A landscape with many valleys, sampled at points; each row gives a point and its height.
From any point a ball rolls to the lowest of the 2 points nearest to it. It stops when none of these is lower. Distance is the straight distance between rows; heights are no part of it.
moto: [-3,-17,21,-9,-10,-2,-8,-25,13,-12,-13,-7,8,-7,0,-5,35,-14,4,15,-13,6,-16,10,5,6,11,25,-31,-7,-17,8,15,-27,-1,-1,-7,-11,35,-1,8,1,8]  h=609
bizur: [-25,-18,-2,-7,37,-10,11,-34,3,18,26,9,-4,-13,38,9,-3,-15,1,1,-7,-1,7,-6,16,3,27,7,11,-10,-13,-4,-1,5,13,12,20,18,19,-17,20,-7,-31]  h=225
Far: [-15,-1,-6,22,6,-16,-8,27,5,-2,-12,-4,-7,-5,-48,-21,-36,42,-3,-14,1,-10,15,-4,6,4,-16,16,7,-1,17,-13,31,14,25,-13,5,6,-23,13,-7,-17,-2]  h=68
Fam: [20,-1,-25,-1,-2,6,14,-19,-20,0,33,20,24,-2,11,24,19,3,4,13,-11,2,-10,-26,-2,-27,23,16,8,9,-13,-8,-13,30,-26,18,41,4,3,-28,-6,-10,-45]  h=139
Gove: [42,-19,12,17,-26,10,-10,29,-14,-4,-21,1,8,7,-11,-14,-5,17,-10,-27,11,-4,-5,2,-13,1,-21,3,3,13,14,41,-19,6,-25,-32,-18,1,5,23,-5,10,40]  h=439
Kal: [21,-2,46,-8,-25,31,-7,3,25,-17,-13,-2,-18,3,24,-2,16,9,-6,-6,24,3,0,1,-13,-7,0,-25,-26,-10,3,-3,-20,-25,-15,-9,-27,-8,19,5,26,19,44]  h=376
duvuk: [16,-29,16,-22,7,-1,14,-27,-13,-13,37,15,-2,1,32,26,16,-22,19,8,14,3,3,5,-2,-8,37,24,-3,-3,-46,7,-30,12,-26,20,15,-7,29,-24,8,9,-12]  h=196
pefeg: [-18,-21,-6,15,2,-28,-10,-30,-14,7,-8,-1,22,1,-18,1,3,3,27,9,-10,31,-27,-21,14,-1,-8,37,3,17,-3,24,22,-13,4,2,26,11,6,1,14,-9,-30]  h=601
sinem: [-7,16,-3,36,10,-15,-1,30,-4,0,-6,-8,-20,-11,-41,-3,-41,25,-4,-2,9,11,6,3,12,15,-36,-16,8,13,6,7,16,25,26,-21,-4,2,-17,17,-18,-2,17]  h=128
zafe: [18,-4,-6,18,-9,-1,-15,11,16,-11,-17,-17,12,20,-9,-17,-19,9,-6,-30,-18,-31,-11,-23,0,15,-18,-8,10,-22,9,36,-24,3,-15,-12,-4,0,-10,28,-21,16,-7]  h=474
Lur: [3,20,10,5,-6,-4,9,14,-5,-17,-15,-20,-19,-19,16,-1,-4,-24,-18,13,-9,8,4,20,18,3,-10,-18,0,-11,-32,19,4,-4,3,-21,-28,6,19,9,-32,12,46]  h=337
pabov: [-16,-14,0,-13,5,14,2,-34,21,27,37,1,2,-4,40,-12,49,-9,9,7,-12,5,-24,43,13,39,22,-1,-4,-3,-5,-9,-9,-8,13,26,1,-21,42,-10,13,1,5]  h=629
Fidup: [-21,6,-19,0,-16,-11,-13,-27,3,-2,-19,-10,30,-5,-3,-21,1,-13,-11,9,-25,3,-27,-50,-12,2,-7,10,23,-2,31,-4,11,-13,-4,25,5,4,-21,-7,-3,-21,-62]  h=215
vazos: [-20,-5,44,-6,4,10,8,-35,-7,8,8,14,-14,-12,31,-10,-7,-2,28,19,31,31,4,-10,-12,-25,11,14,-10,10,-16,-10,25,-6,5,17,-11,19,14,-21,23,-12,0]  h=129
kero: [5,4,-17,16,0,-2,3,22,-37,-12,-14,16,31,-4,-9,-2,-26,3,7,-7,-3,-31,12,-29,-13,-10,8,15,2,18,22,21,-7,14,-27,-29,-8,-9,-18,0,-9,-20,-9]  h=560
Sil: [2,-21,-31,10,-21,8,-20,6,-9,0,-7,2,21,20,-1,-38,-16,12,-8,-20,-19,-32,-7,-54,-39,0,9,9,18,5,69,2,-16,-10,-28,3,4,6,-27,0,6,-10,-34]  h=178
rin: [7,31,-20,-10,-4,17,9,16,-19,-9,-3,18,20,-3,-4,4,0,-8,-32,-11,-5,-56,16,-8,0,-1,9,-20,6,1,26,-4,-28,22,-15,-6,0,-15,-34,11,2,-13,-9]  h=543
tidiv: [-44,2,4,26,20,-9,-16,0,9,-7,-3,-25,-16,-16,-13,-8,1,-6,4,15,-14,21,-1,13,19,24,-16,-3,-24,-9,-4,3,24,-18,36,-16,-1,-6,22,14,-23,6,18]  h=240
pifed: [-21,-5,-11,30,0,-29,-2,-8,-15,4,5,-7,8,0,4,-8,-46,-7,20,20,-17,43,-9,-52,-4,-17,-6,5,14,18,10,21,14,-4,-4,-2,9,16,6,-11,-10,-13,-16]  h=253
Porib: [18,-27,-11,20,-11,-22,0,-6,-24,7,-2,18,39,8,-26,15,-10,8,29,-10,-1,7,-18,-39,-12,-3,4,22,2,30,10,25,-12,8,-28,-8,11,-15,-1,5,-8,-5,-28]  h=579
Gik: [19,-7,13,7,-18,3,-11,20,9,-9,-12,-18,-6,6,-3,-13,-10,11,-18,-2,0,16,-9,-3,-8,-4,-24,-19,3,2,11,19,-1,-6,-13,-13,-14,1,5,15,-2,11,35]  h=425
sizuk: [-13,-2,-33,3,-31,-1,-19,-5,-4,6,-18,-3,29,7,-13,-23,-11,-5,-6,-14,-20,-15,-18,-59,-33,9,-13,-3,23,8,59,-11,-2,-8,-10,20,9,-10,-30,3,-8,-21,-52]  h=197
Lig: [-12,5,16,-3,3,28,13,-16,32,19,18,-4,-27,10,34,8,31,11,1,-1,8,11,4,44,-2,31,12,-40,-1,-19,-10,-32,-24,-5,23,13,-12,0,24,-5,22,23,28]  h=649
Ralur: [-3,2,-1,2,30,-11,1,-31,18,4,29,12,13,14,17,27,-1,-15,-6,-4,-12,-22,5,-37,-6,8,13,-28,3,-9,-8,14,-49,13,-10,2,27,-5,-2,-2,14,11,-37]  h=282
zub: [-25,5,-10,5,33,-11,1,-45,8,20,37,17,6,-2,7,22,10,-18,-1,18,-11,-5,-7,-13,4,17,10,-12,3,7,-9,-2,-22,13,11,13,28,-4,7,-10,11,2,-43]  h=256
ruz: [-14,16,-31,-16,-36,2,12,-2,5,8,10,-20,12,-6,15,3,9,-35,-34,6,-40,-5,5,-4,-25,-3,2,-40,33,-11,21,-18,-23,-5,-17,50,4,-7,-5,-19,-24,-4,-8]  h=127
disu: [-19,-13,-4,4,48,-4,6,6,-20,-2,15,4,-29,0,11,25,-14,7,12,-9,12,10,12,36,30,8,-6,7,-1,-6,-37,9,7,12,18,5,25,5,4,-3,-12,13,11]  h=332
gulur: [16,5,21,15,-5,23,-10,9,29,-2,10,-2,-24,15,-7,13,9,29,3,-7,23,11,-8,19,-1,23,-29,-30,-7,5,3,-6,-20,8,11,-7,-5,-4,-2,10,8,28,33]  h=673
zad: [18,-10,1,-15,-15,-12,-5,8,-19,-12,-36,-4,27,-2,-19,-11,1,4,13,-4,-3,-3,4,-9,1,-28,10,49,-17,-1,-9,15,31,-13,-16,-16,-9,1,0,-5,3,-22,6]  h=306
Pilab: [2,-30,23,-3,14,0,-19,-23,33,0,4,-3,-11,16,31,-15,-12,18,9,-3,0,-9,-2,-26,0,-18,20,12,-16,-27,-1,-2,10,-33,-8,-6,9,26,14,-10,46,16,-16]  h=323
Kupi: [-30,-11,4,29,17,-1,-17,9,22,-11,4,-45,-24,3,2,-22,-23,6,-4,10,-19,25,-5,-4,4,23,-20,-18,-6,-22,1,6,9,-12,32,-3,9,15,8,12,-13,14,14]  h=207
Gep: [18,17,13,-6,-7,-8,-1,12,-6,-17,-17,-20,5,-20,-10,10,19,-38,-6,18,-7,3,-1,21,0,5,-6,4,-18,9,-26,22,19,-12,-8,-31,-35,-18,9,15,-33,9,36]  h=317
led: [14,-36,14,4,15,-4,0,1,-11,-6,13,9,-17,16,-6,16,-14,27,27,12,25,29,-4,15,0,-5,-12,19,-11,17,-24,9,5,12,2,8,15,-1,8,-14,17,9,8]  h=326
Bevu: [-38,7,-2,14,4,-22,-1,-28,-16,6,-16,2,18,-20,-25,0,8,-10,41,8,9,28,-11,-21,16,-15,-5,43,-8,24,-15,12,42,-26,20,-19,6,5,-11,13,18,-17,-20]  h=612
gen: [6,-20,24,-12,-13,-3,-6,-16,2,-25,-28,-7,-1,-10,-18,8,23,-1,27,0,14,22,4,15,-2,-14,4,40,-47,1,-20,8,23,-31,13,-7,-11,-13,23,2,10,0,20]  h=596
met: [-2,20,-2,-15,-5,7,-4,-35,8,47,26,12,9,-11,5,2,49,-31,17,30,-32,17,-13,24,-18,4,-14,-22,26,22,21,-27,-14,3,-6,34,7,-8,22,-31,-7,11,-17]  h=77
fiso: [-42,11,-4,5,29,-7,22,-28,6,20,32,2,-18,-16,41,0,-15,-15,-11,14,-5,6,17,1,2,8,16,-25,8,-10,-8,-15,-5,13,27,15,8,14,9,-8,12,-15,-9]  h=194
semu: [-44,8,-8,5,19,-9,21,-26,-5,22,33,-2,-2,-31,28,-12,9,-26,5,38,-12,13,-7,4,12,12,7,0,7,8,-7,-2,12,11,17,13,1,-5,28,-9,-10,-14,-7]  h=159
fid: [-16,17,-21,-18,-25,6,7,-30,9,32,16,-2,15,-13,23,-6,26,-29,-5,20,-38,5,-3,-3,-22,0,0,-30,25,-2,20,-28,-25,0,-13,48,6,-9,24,-23,-5,2,-15]  h=107
zez: [10,-3,5,11,16,-14,-2,12,-10,-23,-12,-8,-23,10,3,5,-20,11,5,-16,-4,0,12,16,26,0,-22,8,-1,-15,-34,18,3,-1,2,-11,13,6,5,12,-13,16,23]  h=303
barop: [19,11,-5,-6,11,-7,-4,3,8,-14,-11,9,20,5,-34,15,24,-4,-7,-1,-12,-37,-6,22,20,26,4,12,-18,-3,-16,2,4,-3,-3,-13,3,-29,-7,17,-14,7,-15]  h=169
bif: [13,-3,-1,-28,-24,4,-11,-2,-10,-1,-16,-6,34,-7,-10,-15,30,-10,-12,21,-4,13,-18,-6,-5,-18,9,29,-2,7,3,-2,26,1,-19,6,-8,5,6,-17,8,-26,2]  h=279
pel: [25,-21,21,-17,7,1,17,-2,-5,-16,16,14,-13,12,43,15,-11,-5,7,-8,17,-4,14,0,-3,-21,28,4,1,-12,-34,16,-28,5,-32,17,1,12,11,-26,10,18,-3]  h=224
bipil: [-11,-16,-23,2,17,-12,0,5,-9,-12,11,-12,1,6,7,-5,-3,-2,-23,10,-28,1,2,12,22,8,4,9,16,-19,-16,7,3,4,4,22,25,9,4,-13,-14,-3,-12]  h=230
Fibe: [-36,3,-11,37,13,-36,-10,3,-6,0,-9,-15,-5,-4,-33,-1,-25,-11,22,7,-11,37,-9,-5,14,15,-27,-2,-14,25,1,19,31,-12,30,-28,-3,-8,1,19,-22,1,10]  h=210
peves: [4,9,-21,-23,11,-2,7,9,-2,0,6,5,8,2,-27,5,40,-9,-17,19,-4,-14,-14,51,28,15,16,16,-2,-2,-14,-28,18,7,19,14,12,-14,-8,-11,-7,-13,-17]  h=218
fup: [-33,-12,27,-2,10,7,3,-23,1,0,-18,1,-11,-14,12,-15,-2,14,22,8,23,31,5,-6,7,-31,4,30,-18,-5,-6,-10,53,-26,19,1,-3,34,8,-10,27,-19,-5]  h=181
tazul: [14,9,24,-15,8,19,-2,4,-8,-9,5,30,-10,7,26,-3,-12,10,3,-20,24,-39,20,-19,-12,-17,19,-8,-19,5,16,3,-23,-1,-21,-13,-12,4,-20,-9,34,-7,1]  h=462
Piz: [21,2,-10,-32,-23,5,-4,20,-3,1,-14,-3,19,5,-12,-9,44,-8,-26,20,-7,5,-12,33,9,-3,12,17,4,1,-4,-27,22,2,-7,20,-8,-7,4,-24,1,-17,9]  h=254
Tunop: [0,-14,16,-22,6,8,-9,0,21,-1,-16,10,-5,10,6,-21,3,33,-11,-9,14,-7,9,-3,13,-20,13,23,-16,-27,9,-35,32,-13,12,8,8,25,-9,-16,40,-16,-20]  h=263
Zeru: [15,-3,-19,16,-24,12,-23,23,15,9,-18,-15,13,27,-30,-10,20,-1,-7,-41,-5,-24,-15,-10,-25,44,-34,-22,19,0,37,20,-33,23,-6,-16,-21,-21,-22,27,-34,18,-15]  h=496
rak: [13,24,-12,0,11,9,16,14,-30,-21,1,21,21,-5,12,15,-15,-17,-6,-9,1,-57,20,-24,1,-10,10,-5,-2,8,5,26,-30,17,-28,-30,-6,-9,-24,8,-8,-10,-7]  h=551
Zav: [-6,8,-38,-22,-25,12,32,5,2,22,20,-9,-3,0,33,4,9,-9,-19,4,-19,16,16,31,-14,-18,17,-26,38,-19,8,-39,-21,4,-11,50,12,11,16,-32,8,-13,4]  h=112
Dem: [15,-1,2,-5,-17,23,-20,9,19,12,5,8,7,32,-11,-3,14,28,4,-18,3,-27,-5,-7,-11,10,-16,-20,4,-1,17,-6,-38,11,-20,7,13,-14,-12,7,24,17,5]  h=329
Toruz: [9,-5,-31,3,28,-28,6,22,-10,-12,9,-9,-11,7,9,7,-26,7,-20,-17,-17,-17,26,10,30,-5,-2,8,24,-24,-18,11,-3,5,10,11,30,22,-15,-8,-12,5,-15]  h=252
kof: [-17,-8,15,-14,0,6,21,-23,33,16,14,0,-16,-3,56,-19,18,-3,-7,0,-7,3,0,30,2,25,31,-16,-5,-23,-10,-21,-11,-10,7,17,-12,0,37,-6,27,0,18]  h=639
Tobo: [13,-20,-24,24,7,-34,-1,18,-26,-2,2,-14,11,3,-16,3,-37,23,23,5,-12,31,0,-30,0,-18,-11,27,18,17,5,20,17,9,-16,-6,24,14,2,-9,-17,-8,-6]  h=275
tiv: [-12,-23,-6,32,0,-24,-19,24,4,9,-7,3,8,7,-39,-27,-43,40,4,-33,-7,-23,13,-32,-7,3,3,23,15,-12,30,8,8,-1,3,-17,9,16,-24,21,-2,1,-26]  h=123
molo: [8,-10,-15,-2,4,15,3,14,11,11,23,-11,-16,18,16,6,-13,25,-13,11,2,21,5,21,-7,-9,-23,-29,34,-3,0,-21,-13,17,-3,27,16,8,-7,-16,4,18,21]  h=165
batib: [61,-5,-9,4,-29,18,-8,22,-5,-12,-9,9,10,17,-2,0,5,0,-20,-15,6,-17,-11,16,12,3,-35,0,19,2,-10,45,-33,23,-20,-15,-8,-10,10,16,-27,26,30]  h=454
boz: [6,5,12,24,11,-17,-4,19,3,-16,-26,-3,-25,1,-11,-8,-32,38,16,-36,10,-14,27,-4,14,-14,-19,18,-7,-15,-1,11,18,-10,4,-31,1,16,-5,20,-6,12,20]  h=273
remol: [0,20,-18,-8,18,-9,23,-12,-23,0,31,16,13,-16,9,33,0,-26,7,21,-7,-11,6,-25,4,-20,27,6,3,9,-23,-5,-9,22,-14,-1,22,-3,-2,-12,-18,-14,-31]  h=170
daf: [6,-22,21,-1,31,-9,2,-16,13,4,27,13,-24,8,51,11,-27,7,11,-2,13,-3,16,-14,-8,-15,18,-14,-2,-15,-22,12,-20,-2,-14,5,5,21,12,-19,25,20,-9]  h=213
nare: [8,7,36,-13,-14,27,-6,-9,-16,-4,0,28,-2,-1,8,-1,-1,3,19,6,29,-2,2,-13,-24,-23,7,-3,-32,23,6,-5,-8,-5,-11,-2,-15,-14,-4,-8,35,-13,6]  h=484
kimov: [5,-32,-19,-1,-33,-7,-12,-3,-25,24,-39,11,54,11,-17,-25,20,-4,0,-19,-7,5,-21,-36,-34,5,4,12,-1,31,57,13,0,-5,-18,-22,-17,-9,-19,16,0,-21,-25]  h=580
dubog: [-16,10,6,-14,1,-12,-5,-26,-17,-27,-13,-8,-7,-13,-23,13,18,-26,32,-3,12,12,10,6,5,-16,15,52,-35,10,-32,4,39,-22,6,-23,-11,-24,5,20,-5,7,16]  h=581
dar: [5,51,7,-10,-4,17,11,9,-12,-2,6,8,3,-19,1,16,13,-41,-13,26,8,-28,0,11,-4,2,7,-33,-12,16,-6,5,-15,-2,-7,-20,-38,-29,-17,20,-19,-4,15]  h=518
Saluv: [-21,20,-5,-34,15,-5,8,-17,-28,-6,6,-4,-10,-16,-13,15,14,-44,21,14,20,-4,12,17,13,-9,30,49,-14,7,-42,-17,48,-11,4,-11,-4,-9,9,10,-20,-5,3]  h=565
mobek: [3,36,23,-12,-13,22,0,-1,-22,3,2,22,11,-15,2,-1,15,-26,5,23,19,-11,0,-5,-20,-13,11,-10,-27,29,0,-5,1,-7,-7,-16,-25,-29,-11,3,7,-17,6]  h=502
nated: [-14,9,25,-11,12,10,-7,-27,7,3,3,24,-11,-12,-5,9,18,5,10,17,20,4,-6,8,6,1,6,6,-25,8,-13,-22,15,-6,23,0,-1,-2,5,-2,27,-7,-14]  h=239
rir: [9,24,28,-8,-8,25,-14,-6,36,9,17,-1,-18,8,-3,15,42,7,12,7,5,5,-3,37,-4,25,-10,-39,-9,4,8,-36,-22,-7,22,2,-11,-15,7,-11,8,28,27]  h=661
Gurug: [15,-25,33,-1,-9,20,-16,-4,42,-11,-7,-9,-13,25,27,-17,6,25,2,-7,10,-3,-4,-23,-11,-11,12,-7,-24,-33,13,-12,-10,-36,-13,-7,-7,7,11,3,40,17,19]  h=350
mir: [2,-4,-40,7,-25,0,-25,30,-7,19,-19,-2,16,8,-35,-7,10,-7,-10,-31,-13,-9,-5,2,-42,36,-35,-18,28,22,62,-5,-19,22,-13,-8,-9,-18,-28,6,-36,3,-17]  h=506
nikid: [8,-27,-21,5,-5,14,-18,23,24,22,12,-23,-20,14,-7,-14,-21,21,-2,11,-2,37,-3,16,-10,-6,-42,-19,30,4,23,-34,9,8,-5,24,23,14,-18,-8,18,17,25]  h=195
Lok: [-27,26,-17,1,-10,-3,22,0,2,2,19,-17,-9,-19,25,-4,-16,-22,-32,19,-21,7,10,-4,-11,-1,1,-42,28,-8,3,-8,-17,7,5,25,-8,8,-6,-3,-19,-8,8]  h=149
gisev: [-14,-12,-27,22,-8,-23,-1,-8,-9,-2,-2,-11,23,-2,3,-14,-31,-2,2,8,-29,20,-17,-66,-13,-13,-2,8,22,10,32,15,11,-8,-13,12,11,9,-14,-8,-22,-19,-55]  h=233
rukuf: [-7,-36,-10,-6,-7,17,-19,2,25,24,1,-29,-14,9,10,-30,-5,20,-10,19,-5,47,-8,13,-12,-20,-25,0,24,-8,19,-37,28,-10,1,25,11,23,4,-16,31,3,22]  h=222
tizas: [-6,-23,34,10,9,-2,-4,-23,7,1,18,2,-20,6,41,-2,-29,11,26,17,17,26,1,-25,-24,-20,4,0,-8,8,-11,9,-6,-11,-15,1,-5,11,17,-12,28,10,3]  h=177
fepe: [40,-4,-13,18,-8,-5,-7,11,0,-10,-20,-8,21,13,-8,1,-10,-6,-11,-18,-13,-9,-23,-7,1,19,-34,-8,14,3,-4,50,-31,12,-23,-13,-10,-13,8,21,-39,23,4]  h=464
Pano: [3,14,-34,1,-14,1,-11,26,1,9,-2,-5,14,2,-35,0,-4,6,-17,-6,-12,-8,0,5,-15,15,-31,-18,28,18,39,-16,-10,31,-3,20,7,-18,-26,-2,-24,-3,-10]  h=515
migo: [-6,9,10,36,3,-20,-5,13,5,-7,-10,-14,-12,-5,-23,7,-38,3,14,-5,1,21,-4,-12,5,18,-32,-20,-5,16,-3,33,2,2,12,-33,-9,-3,-2,25,-22,15,22]  h=171
sumoz: [10,23,2,27,-19,15,-14,34,10,-9,-27,-7,-1,-11,-38,-10,-2,15,-16,-22,4,-19,2,3,1,24,-32,-9,-2,-2,25,13,-4,11,17,-37,-31,-2,-11,38,-33,7,29]  h=168
simod: [2,21,-11,-29,15,-7,21,20,-17,-1,2,15,-2,-7,-2,12,-10,-6,-17,7,14,-16,15,2,17,-21,24,6,7,-9,-6,-23,14,21,6,10,5,9,-25,-19,-3,-28,-16]  h=176
Lolem: [4,10,6,0,-18,10,-12,11,27,-13,-14,-27,-1,3,-1,-13,13,-5,-31,-2,-17,-1,-8,3,2,20,-19,-24,0,-19,4,4,-10,-8,5,2,-12,-2,1,13,-13,16,19]  h=410
Kur: [-37,17,29,8,8,14,-4,-34,12,12,-8,13,-5,-21,-4,-12,15,14,19,20,24,30,-5,-3,6,-5,-8,1,-16,7,5,-29,34,-20,44,-2,-6,13,0,-1,35,-15,-11]  h=236
putip: [13,-5,-5,6,-14,5,-4,-6,-33,11,-6,22,40,8,-13,-1,4,-7,15,-3,-2,-9,-16,-35,-26,1,7,8,-8,41,32,17,-14,8,-23,-19,-8,-26,-6,6,3,-16,-16]  h=570
Milu: [-21,-27,14,0,31,4,2,-14,-17,-1,21,9,-19,-4,8,14,3,11,27,12,22,29,-2,36,13,8,-6,25,-19,5,-29,-2,26,8,25,13,12,6,18,-13,2,1,7]  h=360
matol: [7,35,-1,-27,12,7,33,20,-18,0,8,16,-16,-4,-10,21,0,-13,-9,12,31,-4,6,37,10,-11,17,-12,-3,9,-22,-25,4,24,10,12,-8,-4,-19,-10,-13,-13,9]  h=125
fomim: [17,-28,7,-18,6,3,-18,-9,32,0,-1,2,7,27,10,-16,9,25,-9,-9,-5,-17,0,-8,11,-5,17,21,-4,-29,0,-17,2,-14,-5,9,24,11,0,-12,45,2,-25]  h=296
ragam: [-8,-19,22,-10,-8,12,-17,-35,21,8,7,0,1,-1,12,-12,59,2,4,20,-5,18,-26,30,3,18,9,13,-10,4,0,-9,6,-16,13,16,-4,-10,35,-18,18,5,7]  h=619
budab: [-16,15,-21,-29,32,1,32,9,-15,15,21,6,-13,-12,-7,16,22,-31,-14,12,6,-11,-2,52,25,11,42,21,3,-7,-30,-22,18,3,22,7,13,-1,5,-2,-10,-26,-18]  h=214
Kodi: [-5,1,-6,32,-17,12,-16,24,14,-6,-24,-11,11,18,-34,-17,-4,9,-7,-42,-9,-42,-1,-29,-19,35,-10,-6,7,-14,25,19,-26,18,5,-21,-19,0,-28,41,-24,10,-16]  h=485
Per: [2,5,-5,10,11,0,-6,-2,24,6,26,9,5,28,-1,15,-12,12,1,-18,-3,-28,3,-31,-11,14,-11,-31,12,-3,9,13,-49,24,-7,8,20,-3,-24,9,15,15,-21]  h=305
Ped: [5,10,37,-24,19,14,9,-5,11,-12,-4,23,-23,-2,28,19,-14,-14,-3,-28,29,-30,24,-7,6,-19,30,-19,-30,-13,-9,-3,-12,-15,-6,-16,-15,9,-7,-6,26,3,-4]  h=440
vimab: [16,-4,18,24,-13,-15,-4,18,2,-20,-47,-19,-5,-6,-24,-10,-14,25,12,-28,3,5,14,-8,3,-5,-13,17,-20,-10,1,23,16,-27,4,-36,-18,-5,15,30,-11,9,43]  h=241
Ronet: [-4,26,5,-34,18,-7,22,5,-15,-17,-14,11,-16,-11,-10,23,1,-37,5,-8,17,-21,18,19,18,-9,29,24,-22,-3,-40,-17,32,-4,0,-14,-7,-7,-10,9,-13,-3,5]  h=550
Bev: [-2,38,-34,-21,-29,13,11,23,-9,-1,6,-1,9,-1,-6,1,-5,-3,-33,-14,-14,-43,22,11,-7,-1,-2,-38,23,-12,30,-25,-25,8,0,26,4,-2,-39,-1,6,-16,4]  h=534
daniv: [11,-14,6,-7,2,-1,18,-33,-7,11,38,23,12,-5,41,15,18,-10,10,17,-9,10,-6,-23,-12,-19,29,5,11,3,-21,-3,-28,20,-24,25,27,0,27,-31,10,0,-29]  h=167
Gapo: [-8,35,13,-5,15,10,36,-1,6,-2,1,14,-37,-5,24,21,-16,-14,-19,-13,22,-4,11,39,14,3,10,-38,-7,-21,-29,-4,-16,5,25,-2,-23,18,-2,12,-7,0,19]  h=379
kag: [-8,6,-1,-28,26,-3,7,1,-1,5,-6,18,-4,-8,10,-1,-10,0,-11,-5,12,-16,15,-7,23,-28,27,21,2,-11,-1,-29,32,0,15,7,6,31,-19,-24,22,-25,-35]  h=217
tol: [12,-34,-4,15,20,-26,1,6,-32,-2,15,-2,-14,9,1,11,-32,22,36,6,8,38,-1,-4,3,-18,-12,38,11,15,-21,23,17,11,-10,6,27,11,11,-17,-1,7,7]  h=298
teza: [13,-40,-20,25,-9,-15,-19,20,-14,7,-7,1,27,16,-12,-32,-32,29,1,-22,-10,-19,0,-40,-22,-11,17,19,14,-1,48,19,-8,-8,-32,-13,1,10,-16,6,3,-3,-23]  h=156
farak: [-4,28,24,-16,5,15,12,6,2,-1,0,20,-21,-7,-3,9,3,4,-4,14,27,-1,8,20,2,-3,5,-22,-26,7,-5,-35,11,7,21,6,-14,-9,-16,-4,7,-4,10]  h=183
Favo: [-4,17,-39,-9,-24,13,-3,24,-14,7,6,4,17,-10,-17,-5,-12,9,-21,0,-20,-22,13,-12,-16,-11,-15,-11,28,16,54,-32,-6,17,-6,35,19,-7,-32,-11,-1,-26,-15]  h=525
befes: [-3,38,27,-18,3,10,19,6,-3,-16,-11,11,-17,-23,6,17,-1,-40,-3,6,22,-32,17,8,9,-7,24,-10,-28,-2,-29,-6,7,-14,-2,-26,-32,-14,-5,19,-10,-2,10]  h=533
lome: [0,-5,17,32,-14,0,-9,28,7,-8,-35,-7,2,-14,-46,-9,-8,31,6,-24,20,5,12,-8,-6,10,-10,-1,-16,-2,32,7,6,-11,23,-46,-24,-1,5,38,-9,1,36]  h=208
Ved: [-17,21,-8,1,8,5,4,-20,-6,26,30,7,-1,-15,6,7,20,-11,2,43,-9,28,-13,5,-7,-2,-4,-13,21,26,3,-18,4,18,15,26,8,-7,11,-23,-6,-4,-7]  h=121
zibo: [-8,18,-17,-11,24,1,34,16,-19,4,22,1,-20,-9,4,18,15,-20,-14,17,9,5,-1,58,15,13,18,-7,15,-2,-34,-9,2,15,18,12,1,-2,3,-7,-22,-8,9]  h=174
kib: [-15,2,-11,8,23,-16,-6,-7,6,-5,5,-9,5,4,-12,8,9,-10,-5,7,-20,-12,-9,12,18,32,-8,-6,-8,-6,-18,17,-5,2,10,2,14,-12,2,9,-16,10,-13]  h=204
Lum: [10,11,-27,-19,-18,15,23,18,-3,7,15,-9,-16,12,26,10,-1,2,-27,-1,2,10,11,38,2,-15,1,-34,40,-15,-8,-16,-19,10,-9,33,2,11,-1,-16,1,0,25]  h=137
luse: [-30,6,-2,14,7,-4,0,1,17,-6,16,-26,-25,-1,19,-12,-34,6,-19,12,-12,10,9,-7,0,7,-13,-31,16,-18,3,-3,-1,1,21,8,-1,20,-11,4,-6,11,12]  h=179
reni: [-9,11,34,-14,31,4,27,-11,9,-6,2,20,-37,-15,23,31,-21,-23,9,-27,26,-8,26,20,13,-6,29,-15,-28,-4,-30,-8,1,-3,12,-6,-17,13,3,0,5,13,5]  h=411
Lapuv: [44,-6,9,11,-15,-8,-14,13,-1,-23,-26,-14,7,-2,-19,10,22,-8,-1,-13,-3,10,-9,33,13,15,-28,11,-15,4,-23,36,-2,-11,-9,-26,-13,-14,19,19,-26,27,32]  h=292
mula: [14,-34,-10,17,-13,-34,-6,-10,-27,19,-3,11,32,1,-43,14,-1,17,37,-2,8,34,-20,-14,7,-5,-5,42,6,36,2,25,18,9,1,-5,19,1,-3,5,5,-8,-17]  h=590
dev: [19,12,13,-13,-34,35,-11,14,29,-11,-17,-13,-4,19,11,-8,26,8,-20,-13,0,-17,-1,8,3,7,-3,-30,-10,-26,15,-11,-27,-18,-16,0,-16,-4,4,8,12,22,31]  h=395
ruvel: [8,-41,10,-9,-7,8,-12,-11,10,9,-5,-8,-3,15,12,-22,12,31,1,17,8,34,-16,3,-4,-20,-4,24,-1,-3,1,-11,26,-13,-7,17,11,19,15,-19,39,-4,3]  h=255
nilu: [23,-9,4,14,-6,-21,-14,7,4,-22,-46,-22,21,-1,-36,2,17,4,13,-21,-19,0,0,7,7,12,-14,22,-25,-2,-7,24,12,-27,1,-31,-10,-20,17,29,-15,13,24]  h=268
vup: [-3,34,-4,-5,-1,-2,35,16,-17,-9,1,-6,-24,-16,27,9,-24,-30,-26,4,9,-3,10,22,14,-12,5,-26,14,-18,-30,14,-10,13,8,-2,-26,17,-3,3,-34,-6,27]  h=356
Dat: [17,-36,0,-4,-15,-15,-7,4,-4,3,-23,-13,10,11,-17,-22,-5,33,17,-1,2,23,-9,-10,0,-28,-1,46,-6,1,1,17,36,-21,-4,-2,9,16,6,-3,18,-11,4]  h=286
bira: [33,15,1,17,-4,7,-8,23,17,-19,-21,-5,8,2,-49,2,27,16,-10,-15,0,-30,-5,26,18,35,-17,-1,-11,-11,0,5,-6,6,15,-27,-11,-25,-4,28,-27,16,14]  h=124

For each start below, name the point where the ball stops.
Tobo | Far
rak | matol
Gep | bira
Lig | bira
Dem | met
tidiv | met
batib | matol
gulur | matol
Ronet | bira
disu | bira
zad | matol
